Points, in no order, along strands that fork, close into loops and pass close to each other.
In the rows, zero is written as 128.
Two points are linked if the straight distance between their rows is under 182. Some points are linked to none.
j106: [172 125 176  87 212 129 118 132 114 130 150 141 222 152 156 133 134 137
 151 156 148 121  99 146 141 126 155 121 154 112 133 102 115 121 109 134
 147 123 130 140 140 211  54 154 110 113 147 144 189]
j856: [158 122 156  89 203  96 100 115 144 133 138 115 166 142 171 108 141 147
 167 180 139 140 139 117 110 137 144 123 129 112 154 106  87 153 107 161
 161 124 152 107 124 204 105 163 107 125 112 158 191]
j419: [ 95 174 125 110 188 122  83 151 166 127 168 164 153 132  98  79  75 125
 130 133 136 109 103 173 137  81 123 126 111 138  82 118 124 131 126 105
 135 150 118 158  89 190 113 150 100 133 187 104 177]
j494: [164  80 135  63 194  94 166 128 130 125 119 101 123 123 153 118 126 179
 112 153 152 141 118 118 118 168 133 111 146 104 146 136 101 157 125 146
 146 116 136 119 141 197 126 165 107 102  98 164 174]
j607: [148 187 146 135 108 126 129 113 141 131 152 138 132 155  97 129  91 142
 110 120  92 140 108 156 135 100 110  79 160 114 142 151 103 168 126 147
 165 119 161 150  88 110 115 167 110 125 110 161 129]
j183: [108 116 157 127 126 124 177  99 126 106 138 144  81 154  89 126 130 143
 106  82  79 121 121 201 120 123 111  53 113 103  76 159 134 164 192 141
 117 106 133 113 100  80 128 153 102 126 107 154  80]
j176: [ 43 147 191 117 135 134 112 114 122 133 111 111  98  92 119  97 134  99
 135 134 144 153 117 131 139  54 146  90 129 127  93 160 139 104 130 155
 130 148 158 117 110 137 166 125  83 122 127 106 155]
j661: [124 127 133 151 167  91 112 106 103 134 159 130 211 160 143 117 119  69
 133 161 152 123 112 155 148 162  88 133 146 111 117 122 155  92 167 127
 126  94 178 109 130  96 103 149 127 145 126 145 134]
j431: [ 62 151 166 117 160  94 145 110 144 146 123 111 151  84 142 103 154  97
 114 124 175 160  98 154 124  97 123  82 140  74 113 148 122 104 166 154
 142 109 181  99  84 132 156 143  81 122 117 133 184]
j370: [153  93 119 114 164  86 177  82 169 142 138 127 100  87 119 142 197 135
  97 134 105 131 142 111 106 176 141 102 133  85 161 155  57 140 157 154
 136 138 101  87 132 157 167 115 156 131 102 151 146]
j899: [ 93 189 154 159  95 168  63 127  87 142 108  62 168 133 119 197 139 113
 128 146 120 125 123  88 155  96 136 172 155 201 152 127 133  81  77 139
 140 147 152 121 140 109 159 128 127 129 101 120 143]
j715: [119  55 104  79 133  87 164 128 165 109 110 160  23  74 107  81 116 159
  90 113 110 137 188 144  94 132 111 132 105 124 103 153 130 162 154  97
 105 166 134 114 128 149 195  99 136 125 155 126  94]
j55: [101 130 138 102 149 141 125 127 115 147 148 103 169 211 182 145 125 122
 133 144 101 131 117 137 126 155 112 158 108 175 114  98 153 144 124 171
 118 156 149  84 142 129 142 171 146 150  85 159 152]
j139: [116  80 106 111 102 143 156 108 126 161 146 105  78 149 133 111 136 126
  43  85 104 101 135 188 156 130 117 115 124 137  87 181 171 155 181 139
 115 182  97  97 148  99 148 135 145 116  99 119 150]
j332: [112  85 122 134  73 101 143 123 147 140 146 126  64 138 145  92 128  93
  81 102 114 120 146 149  71 163  58  77 112 153  81 142 135 128 145 148
 115 113 181 150  85  71 137 147 109 124  56 141  83]
j688: [136 102  72 105 108 173 119 116  94 101 131 132 155 107 148 121  94 112
  96 109 152 148  48 143 186  87 153 206 135 127  98 121 182  92 110  71
 121 129 138 158 183 125 136 104 170 129 155  40 112]
j189: [133 169 106 181 110 132 109 132 123 123 152 131 143 119  81 174 117 132
 101 109 122  89 115 133 138 116 105  82 147 134 144 142 119 119 119 120
 161  82 141 146  94  61 133 144  92 115 110 164 159]
j328: [150 162 124 126 180 115 135 134  63 102 123  63 142 126 107 184 153 133
 144 188  94 109  88  92 160 179 145 100 108 139 115 135  83  82 101 131
  87  96 134 124 130 109 131 113 177 138 104 199 116]
j204: [ 61 170 182 117 123 120 152 176 148 113  84 164 134 187 156 160 104 148
 185  91 142 150 104 128 105 106 130 139 104  99 134  66 124 141 143 130
 123 102 180 120 144 137 141 128 134 153 158 150 106]
j341: [ 92 161 148 127 117 112 189 176 125  96  95 175 131 199 171 136  91 124
 174 108 114 149 128 130 104 166  99 135  77  91 136  59 139 168 171 109
  84 116 140 143 142 122 146 128 166 154 149 159  63]
j182: [ 97 140 102 178  76 165  40 127 146 136 136 126 158  98 143 149 143 118
 104 107 146 131 110 117 126  52 144 165 167 142 153 109 149  82  81 106
 170 114 131 155 129  81 136 111 122 117 127  54 114]
j304: [134 142  53 160 117  94 154 142 117 137 127 102 121 113 145 156 161  91
 107 106 117 110 133  93 147 191 102 132 109 126 150 128 133  64 132 110
  82 107 100 126 118  53 153  76 172 114 101 141 149]
j334: [138 126 122 129 116 121 145 156 138 103 125 150  93 149 144  95  58 152
 184 136 132 130 157 100  91 133 111 163  94 150 118  95 143 174 111 127
  85 139 124 136 113 164 139 148 117 127 134 126 100]
j903: [173 148  72 120  91  86 144 129 151 134 115 122  74  85 130 115 107 156
  90 117 115 162  87  87 136 110 117 156 124 102 165 101  98 153  50  95
 148 119  84 183 124 129 154  99 156  84 121  93 110]
j889: [171 171 131 159  80 160 124 122 143  97 151 140 165 144 107 178 112 113
  90 103  92 129 139 164 162  84 127 155 149  99 143 140 117 163 121  61
 148 134  92 182 104  88  73 130 184 150 160 114  58]
j686: [132 117 139 185  65 193 130  80 108 122 107 173 121 138  57 147  70 149
 131 132 147 137 174 118 127 108 151 165 148 190 112 155 178 133 163 104
 129 126 104 115 155 140 131 145 110 120 120 112  57]
j254: [177  43  91 121 118 142 118 145  80 135 126  92 144 134 153 109 104 115
 125 138 192  85  91 151 159 153 133 167 138 142 113 141 213 103 162 132
 104 133 133 126 182 138 101 130 118 130 153  94 159]
j13: [156 128 145 130 127 147 135  86 136 137 135 158  95 107  61 105 111 169
 133 156  93 164 178 128 138 118 134 115 149 139 129 166  95 168 122 111
 139 168  98 142 111 194 109 128 176 115 118 132 106]
j480: [119 135 130  76 131  69 172 131 150 156 137  91  87 101 132  94 175  99
  60  87 109 127  98 163 164 139  97  83 131  68 127 159 110 114 138 141
 122 149 116 115 107 129 129 126 155 109 117 126 173]
j951: [101  72 121 126  71 168 146 121  92 126 112 127 101 137 145 138 115 128
 141 129 175 125 131 115 115 153 138 178 124 197  77 107 207  96 143 126
  70 151 137 105 163 133 145 137 113 113 116  80  79]
j838: [ 94 133 116 121 142  71 169 114 163 164 142 129 146 130 157 104 123 103
  67  93 129 151  72 162 130 144  81  93 148  71 139 133 111 124 168 149
 133 113 148 110 114  94 150 158 116 117  83 138 179]
j54: [189 129 168 152 141 141 104 116  71 129 133 134 146 125  99  98  76 100
 185 190 157 129 175 107 114 157 104 182 147 166 112 120 183 103 111 130
  69 131 128 155 148 198  74 133 169 138 158 110 105]
j173: [152 104 117  82 130 116 163  98 164 121 122 158  60  92 100  91 108 149
 107 129  83 167 171 134 105 123 117 159 129 107 121 138  96 165 105  95
 129 187 107 124 122 200 163 115 172 114 155 122 115]
j377: [127 157  96 141 189 123 132 139 116 114 126 123 182 139 129 179 155 130
 156 158 130 105  92  96 138 144 154 126  99 124 142 108  81  96 116 133
 103  81 131 108 133 113 141 130 127 145 108 162 163]
j321: [190 107  98 172 104 125  84 142 124 143 122  99 147  70 102 142 142 146
 151 154 174 106 165 104 168 132 131 151 140 146 166 144 124 110 126 107
 145 124  88 153 148 118  94 107 137 121 162 101 134]
j371: [112 151  30 157 118 109 179 143 119 131 130 113 159 167 131 167 114  96
 101 102  94 103 115  94 166 176  99 138  84 162 133 104 136 124 121  95
  76 114  99 125 133  86 152  95 152 126  87 177 146]
j72: [117 184 176 141  96 162  90 122  85 140 121  71 132 121 114 177 168 120
 109 150 106 146 115 111 163  80 146 133 164 130 131 148 120  98  92 155
 146 134 158 113 130  93 111 125 158 133 117 124 108]
j674: [136 146  70 166 135  87 138  90  98 150 106  98 124  71  83 145 130 107
  76 170 151 108 129  91 171 191 102 123 151 137 139 146 116  67 145 107
  88  83  93 119 154 100 171  73 154 109 106 126 130]
j132: [227 131 104 169  91 123  68 140 136 147 138 116 140 117 129 124  96 141
 140 162 170 135 167 111 131 126 101 152 177 139 171 126 145 152  97 126
 187 109 121 181 121 112  82 148 111 147 129 103 118]
j971: [128  97 130  73 134 135 163 112 136 126 159 132  98 113 112  89 149 116
  72  88  92 115 109 205 150 114 135 117 128  85  96 162 127 143 170 114
 123 176 123  98 130 143 131 132 176 126 150 113 135]
j668: [ 84 181 155 102 185 108  80 123 187 114 142 193 152 124 129  77 107 115
 170 141 137 135 118 136  98  85 149 141  99 135  89  92  74 126  99 115
 146 135 130 124  88 185 139 125  91 172 194 126 143]
j766: [149 167 158 170 141 139 117 103  78 112 136  87 156 129  78 189 154 133
 134 179 101 122 130 125 167 148 138 137 150 143 137 144  86  88 114 122
 106 119 127 108 144 116 108 109 195 129 122 166  90]
j249: [ 68 145 181  77 147 138 167 177 126 143  97 140  75 146  90 103 120 149
 173 107 124 110 116 166 145 122 132  78 114 123  57 148 128 150 167 124
  83 158 105 121 125 185  98 104 139 120 178 134  94]
j586: [ 94 161 171  69 157 139 148 173 105 115 131 102  77 114 110 124 170 123
 141  98  86 101 115 150 149  97 151  61  81 110  83 158 126  94 130 137
 118 156 115 119 111 144 107 109 150 115 176 129 143]
j650: [117 159 151 130 132 135 182  65 121 152 123 179 200 179 173 118 102  62
  89 120  92 204 123 114 122 164  90 191 158 102 154  70 121 135 130 116
 130 120 140 123 142 135 154 137 168 124  84 155 114]
j841: [106  98 123  59 148 123 170 171 148 126  83 111  68 116 157 139 132 176
 110  83 142 119 112 101 112 146 155 151 111 125 144 111 124 151 105 140
  90 132 114  96 158 145 198 129  92  99 138 119 160]
j876: [180 155 190 102 141 148 122 170 108 149 127 121 130 173 125 108 109 152
 202 169 132 145 178 118 135 157 130 120 133 173 137 142 123 179 126 159
 125 163 118 152 119 191  80 148 141 132 113 171 104]
j317: [153  52 123 109  92 160 116 112  93 137 116 120  99 137 157  91  94 113
 118 130 169 135 135 140 133 154 102 183 147 158 103 143 219 131 153 157
 121 170 142 118 158 145 118 151 130 123 130  69 135]
j712: [140 130 110 146 158  90 139 131  96 135 118 105 171 140 136 119 103 100
 113 168 168 118  71 138 125 165 101  81 140 145 119 134 162 102 133 138
 122  73 180 120 124 107  99 163  65 131  90 157 165]
j611: [117 139 139 155 129 111  79 127 114 140  99 109 109  81  97  82  92 120
 124 193 219 122 127  86 121 102 108  96 169 183  99 155 163 100 133 141
 129  98 140 137 123 173 145 138  63 113 117  93 150]
j564: [ 83  82 136  53 157 150 125 163 132 115 105 127 110 108 156 124 134 159
 163 105 166 117 109 126 128 112 192 159 103 122 110 108 140 132 121 146
 129 139 133  98 157 160 139 120  90 151 190 110 176]
j672: [ 69  98 118 116 103 144 135 138 112 120 120 117 112 114 168 118 114 116
 141 108 131 152  97 105 116 125 127 188 125 144 127  98 171  76 122 127
  69 141 152 116 148 121 176  99 147 105 125  89  98]
j904: [ 78  81  69 142 108 133 124 136 177 136 124 155  94  99 165 132 184 113
  73  70 128 144 133 129 102  99 119  77 150  70 156 135 151  85 127 140
 175  70 138 114 115  55 155 109  86  89  81 118 141]
j812: [150  95 115 168  45 138 166 123 125 129 123 142  96 111 139 152 180 114
  97  68  89 147 161 122 148 127 129 111 134 103 154 135 148 119 132 123
 124  98  87 109 135  24 137  82 165 111 116 111  77]
j118: [115 148 142 105 160 139 107 168  91  84 167  88 132 116 112 131 156 123
 115 104  91  74  93 173 165  96 133 116  89  96  80 133 124  85 108 125
 136 166 137 152 107 117  90 120 182 126 191 126 141]
j728: [ 92 106 192 101 142  97 167 139 177 151  79 161  91 104 124 136 179 104
 144 110 125 157 205 115 118 150 139 122 124 102 138 150  80 178 168 154
 123 152  85  82 137 164 163 101 103 106 169 155 118]
j487: [128 122 112 136 152 106 160  89 162 109 126 201 202 153 183 122 105  95
  99 108 101 167 125 125 106 145 101 159 130  74 157  73  94 169 159  91
 144 109 129 151 126 135 146 138 136 135 117 149 115]
j375: [162 108 129 108 143  89 108 113 132 123 139  85  83  73 141  72 144 123
 132 188 163 151 150 137 117 145 108  82 136 117 116 170 117 136 142 156
 146 136 168 134  95 152  94 153 130 158 100 139 159]
j710: [170  95 139 135 120 113 103 103 127  74 126 155  98  94 127  85 113 119
 165 184  97 188 149 128  95 123 121 158 125  93 107 131 126 127 101 132
 139 161 182 141 102 141  95 128 173 158 157 113  84]
j455: [115 125 134 100 127  65 174  97 140 163 135  90 119 171 177 121 135 114
  52 136 116 181  99 142 141 177  74 116 146 117 142 121 113 141 115 183
 158 144 161  93 130  92 130 156 124 126  40 158 163]
j164: [182  50 117 149 113 123 109  90 106 114 113 148 162 121 167 131 140 131
 180 170 141 153 160 120 128 156 150 182 129 103 171 104 153 137 142 121
 159 103 130 114 173 107  94 119 132 144 130 117 115]
j45: [176 110 112 131 167 119 127 108 170 151 166 110 167 100 109 157 252 104
 105 139 108 101 145 135 125 145 172 108 140  89 175 148  57 119 142 143
 154 146  96 105 138 144 125 115 162 149 115 137 137]
j57: [116  89  65 146 153  79 149  87 126 123 105 183 164 136 198  86  95 109
  91 137 119 182 154  95  96 197 100 167 136 114 157  67 140 136 147  89
 145  78 150 142 161 130 182 122 109 106  83 137 114]
j257: [ 97 133 125 124 126 123 138 150 201 156 136 188 152 148 151 115 114 128
 140  72 129 108 161 135  99 120 111 142 111 126 168  93 114 210 161 126
 149 134 102 130 111 142 176 149  83 131 143 146 165]
j196: [156 123  74 154 136 163 111 106 166  98 174 150 151 140  97 160 146 182
 120 120  81  81 132 128 112  70 172 126  67 128 132 126  86 174  98  89
 171 157  95 150 128 151 118 135 146 144 138 138 134]
j66: [136 162 122 187  31 161 131 109 108  96 175 131 132 154  88 143  78  97
 107  90 103 131 153 173 144  98  92 135 160 133 117 159 172 144 132  99
 122 117 148 168 104  72 110 134 163 141 146 105  59]
j685: [203 105  94  91 173 101 134  96 114 112 144 137 125  92 121  70  95 154
 137 193 128 157 119 119 126 164 132 139 135 113 155 130 111 120 105  70
 126 122 133 159 156 196 121 110 187 132 129 122 113]
j840: [155 132 161 103 187  97 117 105  88 104 153 152 209 150 146  92 130  96
 155 183 146 123 101 175 145 134 132 130 128  78 105 108 145  89 159 126
 111 106 166 121 137 176  62 152 127 149 160 125 150]
j32: [102 167 185 133 141 144 127  94 158 139 107 239 164 128  76 104 108 130
 174 143 156 137 187 128 110 125 159 139 143 135 140 121  93 170 180  97
 150 111  88 114 133 190 134 117 102 164 193 129 117]
j90: [181 121  87 170 180 159 114 118 157 123 180 115 185 130  81 183 196 166
 115 118 117  63 110 123 122 120 176 105 123  99 157 149  59 143 104 123
 171 144  76 141 140 145 115 124 129 124 126 137 156]
j140: [137 113  48 169  98  86 152  65 131 147 123 147 141 123 130 131  89 120
  91 157 140 124 153  95 131 177 106 137 130 170 145 140 151 114 163  78
 111 112  79 110 170 116 174  96 145 110  89 116 115]
j782: [124 138 128 158  88 138  56 125 119 146 145  80 144 111 135 158 197  98
 108 141 140 156 152 112 146  81 126 155 171 140 162 125 142  98  75 150
 176 128 142 145  98  46 119 133 183 156 126  86 101]
j801: [165 136 126 166  77 147 135 122 138 160 121 127 158 112  88 163 121 148
 147 110 149 105 136  94 146 112 147 150 162 155 184 142 100 140 146 109
 127 106  65 142 139 135 133 110  95 101 153 132 121]
j117: [109 132 152  85 132 163  77 149 145 135 144 113 116 127 140  84 146  96
 141 136 125 141 151 148 147  96 157 161 114 153 115 145 121 143 101 130
 150 227 107 123 144 178 123 122 141 119 161  87 180]
j558: [130  63 110 144 148 112 150 101  93  95  95 183 169 143 187 112 107 125
 155 140 135 157 135 100  88 179 131 179 110 117 122  78 172 136 150 105
 130  84 169 128 168 106 147 115 113 126 102 132  86]
j228: [ 87 139 142 129 115 143 122 148 135 105  72 130  63  89 146 165 158 156
 163 133 130 137 146  74  70 116 154  94 109 148 133  94 124  81  89 140
 111  81 154 114 108  79 166 112  78 121  77 137  94]
j985: [107  69 158 133 166  93 182 103 172 133  85 146 118  94 132 162 218 126
 112 126 129 149 203 116  91 157 153 120 134  76 165 148  83 154 184 170
 132 126 120  75 137 125 178 132 107 137 123 163 127]
j792: [ 58 185 172 122 140 173  58 153 142 162 140 115 198 166 163 164 126 112
 148  94 171 120 109 117 108  82 156 165 143 165 165  96 130 123 115 152
 154 122 150 131 132 132 144 140  72 147 142 112 190]
j526: [ 68 105  72 156  95 142 100 131 145 138 143 136 140  96 148 123 133 119
  82  71 145 138  64 150 113  53 139 110 153  91 118 128 157  63 114 119
 163  89 152 144 122  71 147 105 105 108 120  71 137]
j575: [ 99 132  85 203 143 115  80 141 125  89 164 145 141  96  88 132 103 130
 142 125 164  79 104 129 119 109 127 101 118 157 121 130 141  76 114 105
 131  67 155 148 100  86 145 120 102 139 127 122 138]
j798: [133 101 105 136 117  83 134 163 144 158 110 131 105 106 132 102 114 147
 165 137 206 107 147 106 110 173 119 110 124 151 139 113 155 141 167 142
 112  95  97 126 126 123 134 148  58 121 112 127 151]
j610: [164 141 137 153 115 104  94 145 114  82 144 136 125 101 116  97 110 102
 197 155 134 120 129 141 132 120 118 145 101 121 110 126 120  99 110 118
 111 152 159 168  88 133  70 112 170 163 193 115  84]
j999: [185 118  92 120  94 125 147 138 136 109 131  99 119 116 152 124 125 145
 143 142  97 146 115 101 153 122 135 183 106 110 159 115 112 148  85  89
 116 169  84 162 137 118 105  95 191 113 145 117 104]
j902: [121 122 139  77 166 134 134 119 102 139 133  66 118 124 115 124 138 168
  85 142 128 127  79 142 146 107 138  85 145 127 117 175 111 124 111 154
 133 149 139 132 123 189 132 157 125 105  94 142 194]
j901: [ 75 178 145 126 113 160  63 149 116 142 143  74 177 160 175 134 108 111
 139 123 125 149  86  95 116  92 122 173 151 176 147  82 132  77  78 156
 132 132 171 133 111 122 153 139 118 129 105 112 149]
j274: [181  99 153 146 152 143  94 116  97 129 108 159 145 105  87  90 101 156
 217 191 179 128 183 102 120 128 159 135 147 164 128 133 135 126 128 123
 125 115 117 129 134 186  83 109 111 145 172 116 121]
j309: [123 218 193 117 119 167  99 157 144 121 144 122 125 132  98 139 107 122
 121  95  98 116 106 134 152  49 129 104 133 119 135 148  91 151 108 117
 169 147 134 173  89 136 122 146  96 109 158 122 145]
j623: [131 110 108 111 154 161 117 134 113 148 153 100 155 161 122 161 145 162
 100  99 124  93  72 150 144 111 158 129 130 124 111 135 123 138 130 158
 147 158 120 114 157 152 134 159 114 112 120 122 193]
j424: [187 136 148 110  97 127 135 183 104 127 105  98  99 182 170 121  64 163
 187 149 139 130 146  88 118 160 116 163 117 182 133  97 168 178 102 162
 105 145 117 152 116 158  97 152 120 117 110 143 107]
j568: [131 151 193 126 166 147 103 115 136 132 116 187 153 123  69 106 114 172
 214 165 159 138 172 118 113 113 173 100 147 157 122 140  80 146 136 113
 144 102 103 129 137 208  96  94 124 161 187 144  93]
j226: [148  82  92 129 135 149  92 103 138 106 154 143  96 118  87 115 123 193
 133 155 104 110 141 144 122  93 161 107 111 137 115 157 113 149 110 111
 164 156 122 147 127 150 126 130 135 151 126 119 130]
j579: [ 90 124 107  55 152 134  77 193 131 125 139  96 127 116 145 100 146 124
 163 100 149 104  97 137 124 117 158 158  79 127 112 118 134 120  96 135
 136 187 113 126 128 148 115 129 113 134 193  91 202]
j634: [103 102  99 116  88 134 119 106 133 161 138 103  90 139 154  91 111 110
  75 123 141 128 157 162 150 138  97 155 139 184  98 171 198 131 162 149
 116 208 109 112 149 140 160 127 164 128  95  77 141]
j828: [ 83 120 137  92 118 127 141 193 123 104  58  91  54 102 169 160 136 161
 145 109 153 143 116  87  97 137 147 105 102 140 108 106 138 126  84 148
  94 108 136 122 123 123 158 140  51  92 105 126 131]
j670: [172  84 163  88 180 110 150 112 106 105 101 147  99 101 128  87 117 158
 165 196 110 179 175  98  91 175 139 145 142 120 121 115 118 124 113 132
 114 134 147 123 136 190 121 131 165 141 136 146  96]
j866: [183 137  75 125  90  95 129 143 122 131 115 124 106 116 138 136 103 161
  90 128 125 149  44  93 159 114 125 113 148 107 143 121 109 148  67 118
 160  79 113 174 135  97 123 134  89  91  99 121 108]
j914: [158 104 108  76 174 110 164 148  70 114 135  61 140 144 150 120 106 142
 111 174 149 113  66 156 129 178 114  66 115 125  82 151 143 126 124 160
 111  99 177 125 108 126  81 173  96 150  95 175 166]
j327: [107 157 152 158  87 158 130 161 133 125  87 154  86 122  99 169 127 170
 183 119 146 113 160  99 104 125 167  81 119 162 143 122 136 140 141 120
 126  74 125 116 126  86 140 121  72 128 114 144  85]
j41: [163 146 111 130 129 139 164 166 137  98 112 122 119 138 140 180 165 135
 142  65  85 112  81 124 131 102 157 101  83  51 146 116  82 126 100 134
 147 121 107 156 120  68 112 111 117 107 145 140 144]
j855: [118 133 132 107 151 130 154 133 127 162 148  99 184 205 170 166 147  99
  89 101 108 112  79 153 153 147 129 143 130 123 134 125 124 137 136 163
 131 161 117  85 157 127 140 171 114 120 103 160 201]
j581: [230  84 120 159 116 133  93  98 122 133 142 166 155 144 145 109 107 146
 155 166 133 158 181 140 108 159 117 160 151  98 167 107 151 184 119 134
 170 123 138 151 130 134  72 161 128 144 117 129 112]
j799: [ 64 118 193  91 130 128 173 152 152 155  77 159  65 114  95  78 147 133
 158 114 135 139 178 145 124 142 123  97 133 115  85 163 119 165 190 119
  97 155  77 102 133 156 131  90  98 113 183 125  93]
j197: [107  69  96 150  88 179 158 120 148 129 125 151  71 113 144 152 174 120
  81  40  96 115 134 128 124 106 130 104 125  95 140 142 169  99 145 128
 147 111 101  84 134  47 160 100 112  75 105  99 125]
j99: [108 159 125 115 166 128  88 143 152 104 183 135 145 104 114 100 117 106
  88 117 115  96  93 194 160  91 120 143 128 103  65 125 121 107 121  86
 141 183 129 165  99 165  83 131 161 133 192  90 145]
j621: [ 80 117 101 131  63 142 104 178 111 142 123  85  79 119 178 121 130  99
 118  95 116 118 123  96 101 129 112 147 121 180 128 101 184  58  95 145
  94 133 138 119 122  90 154 105 124  78  81 100 101]
j279: [ 74 199 182 123 142 155 139 174 164 126  91 166  99 159 127 174 158 136
 169  74 134 103 108 122 103 102 161  82  88  84 134  92  98 140 149 149
 126 100 141 101 138 133 126  98 125 170 173 151 141]
j746: [171 162 120 144  90 136 144 149 133 124 145 120 123 134 128 158 153 140
 106  80  63 109 108 154 151  91 121 104  94  79 145 143 103 155 102 117
 147 125 100 167 110  58  87 127 171 115 152 137  95]
j880: [160 142 168 125 141 155 126 119  78 117 144 133 139 168 102 120  77 127
 154 180 114 136 145 139 130 150 120 134 135 167  92 139 150 127 130 158
 102 152 147 134 120 167  81 166 162 147 123 141 111]
j958: [ 97 162 150 152 161 131 145  99 111 150 135 121 175 195 118 161 134 118
 120 162 100  99 150 143 135 180 105 126 116 185 126 120 131 144 151 132
  79 124 133  66 123 112 140 148 150 165 100 179 122]
j448: [121 152  76 160 124 122 176 101 127 124 156 115 177 217 131 188 140 108
 105 122  54  94 154 122 143 167 119 144  81 179 154 121 116 164 118 107
  82 144 103  95 147 101 145 130 164 155  89 197 123]
j163: [113 203 162 138 119 177 138 184 132 140  70 138  78 163  88 202 157 183
 178 102 129  80 137  97 108 112 172  48 100 132 142 119  96 156 140 136
 128  66 104 113 135 115 121 105 101 157 133 165 118]
j721: [137 127 170 143 125 152 155  87 162 155 119 185 132 134  84  94 113 149
 133 151 129 152 193 109 118 134 133 136 168 158 153 139  96 198 162 120
 141 154  75 121 136 200 145 136 107 116 116 145 127]
j260: [119 140 153 178  63 153 131 110  95 118 127 111  99 128  76 147 101 110
 119 115 108 117 137 136 124 139  96 109 153 163 105 164 164 101 144 124
 107  96 173 142 115  52 110 117 124 127 127 130  53]
j242: [182 102  52 126 117  92  96 138 147 128 141  96 111  78 142 110 150 127
 126 150 143 103 137 131 143 133 140 154 109 112 147 130 125 106 104  92
 129 153 101 153 141 103 116  93 172 140 172  88 135]
j390: [105  86 142 111 109  92 155  88 154 153 138 111  91 174 156  97 110 112
  62 132 123 156 148 153 102 182  47 111 142 153  96 134 151 153 151 182
 130 152 173 129 114  90 127 175  89 135  46 147 106]
j126: [ 90 193 135 144 180 145 116 156 134 141 129 107 211 153 129 195 165 117
 151 105 165  81  84 103 117 111 158 141 116 133 151  92  96  94 111 157
 119 112 122 108 132 131 143 144  82 151 139 135 187]
j84: [134 121 140 184  52 142 126 120  95 119 109 117 101  89  97 147 172 102
 112  88 118 131 149 132 140 116  97  91 158 116 131 172 172  72 153 121
 121  86 137 113 114  15 108  81 141 123 124 106  57]
j606: [122 131  94 191 111 112  97 139 128  69 175 156 146  99 107 113 101 101
 168 111 139  81 112 157 116 108 112 108  92 112 101 128 131  97 131 106
 114  95 155 185  89  83 105 109 141 156 175 116  89]
j676: [ 94 165 175 124 122 146 103 130 148 146 122 130 102 120 112 112 119 111
 144 117 126 150 135 118 144  69 137 134 139 149 136 142 107 145 118 144
 140 170 109 136 117 153 152 132 101 107 141 106 148]

A fork is a point with three links, a tip a point with one. Leave the first point through the second and follow the links. Name the first fork or tip that comes.
j279; j163 -> j676
j674; j304 -> j914
j676; j309 -> j685
j889; j66 -> j72
j721; j32 -> j334
j668; j419 -> j13
j45; j370 -> j668
j579; j564 -> j341
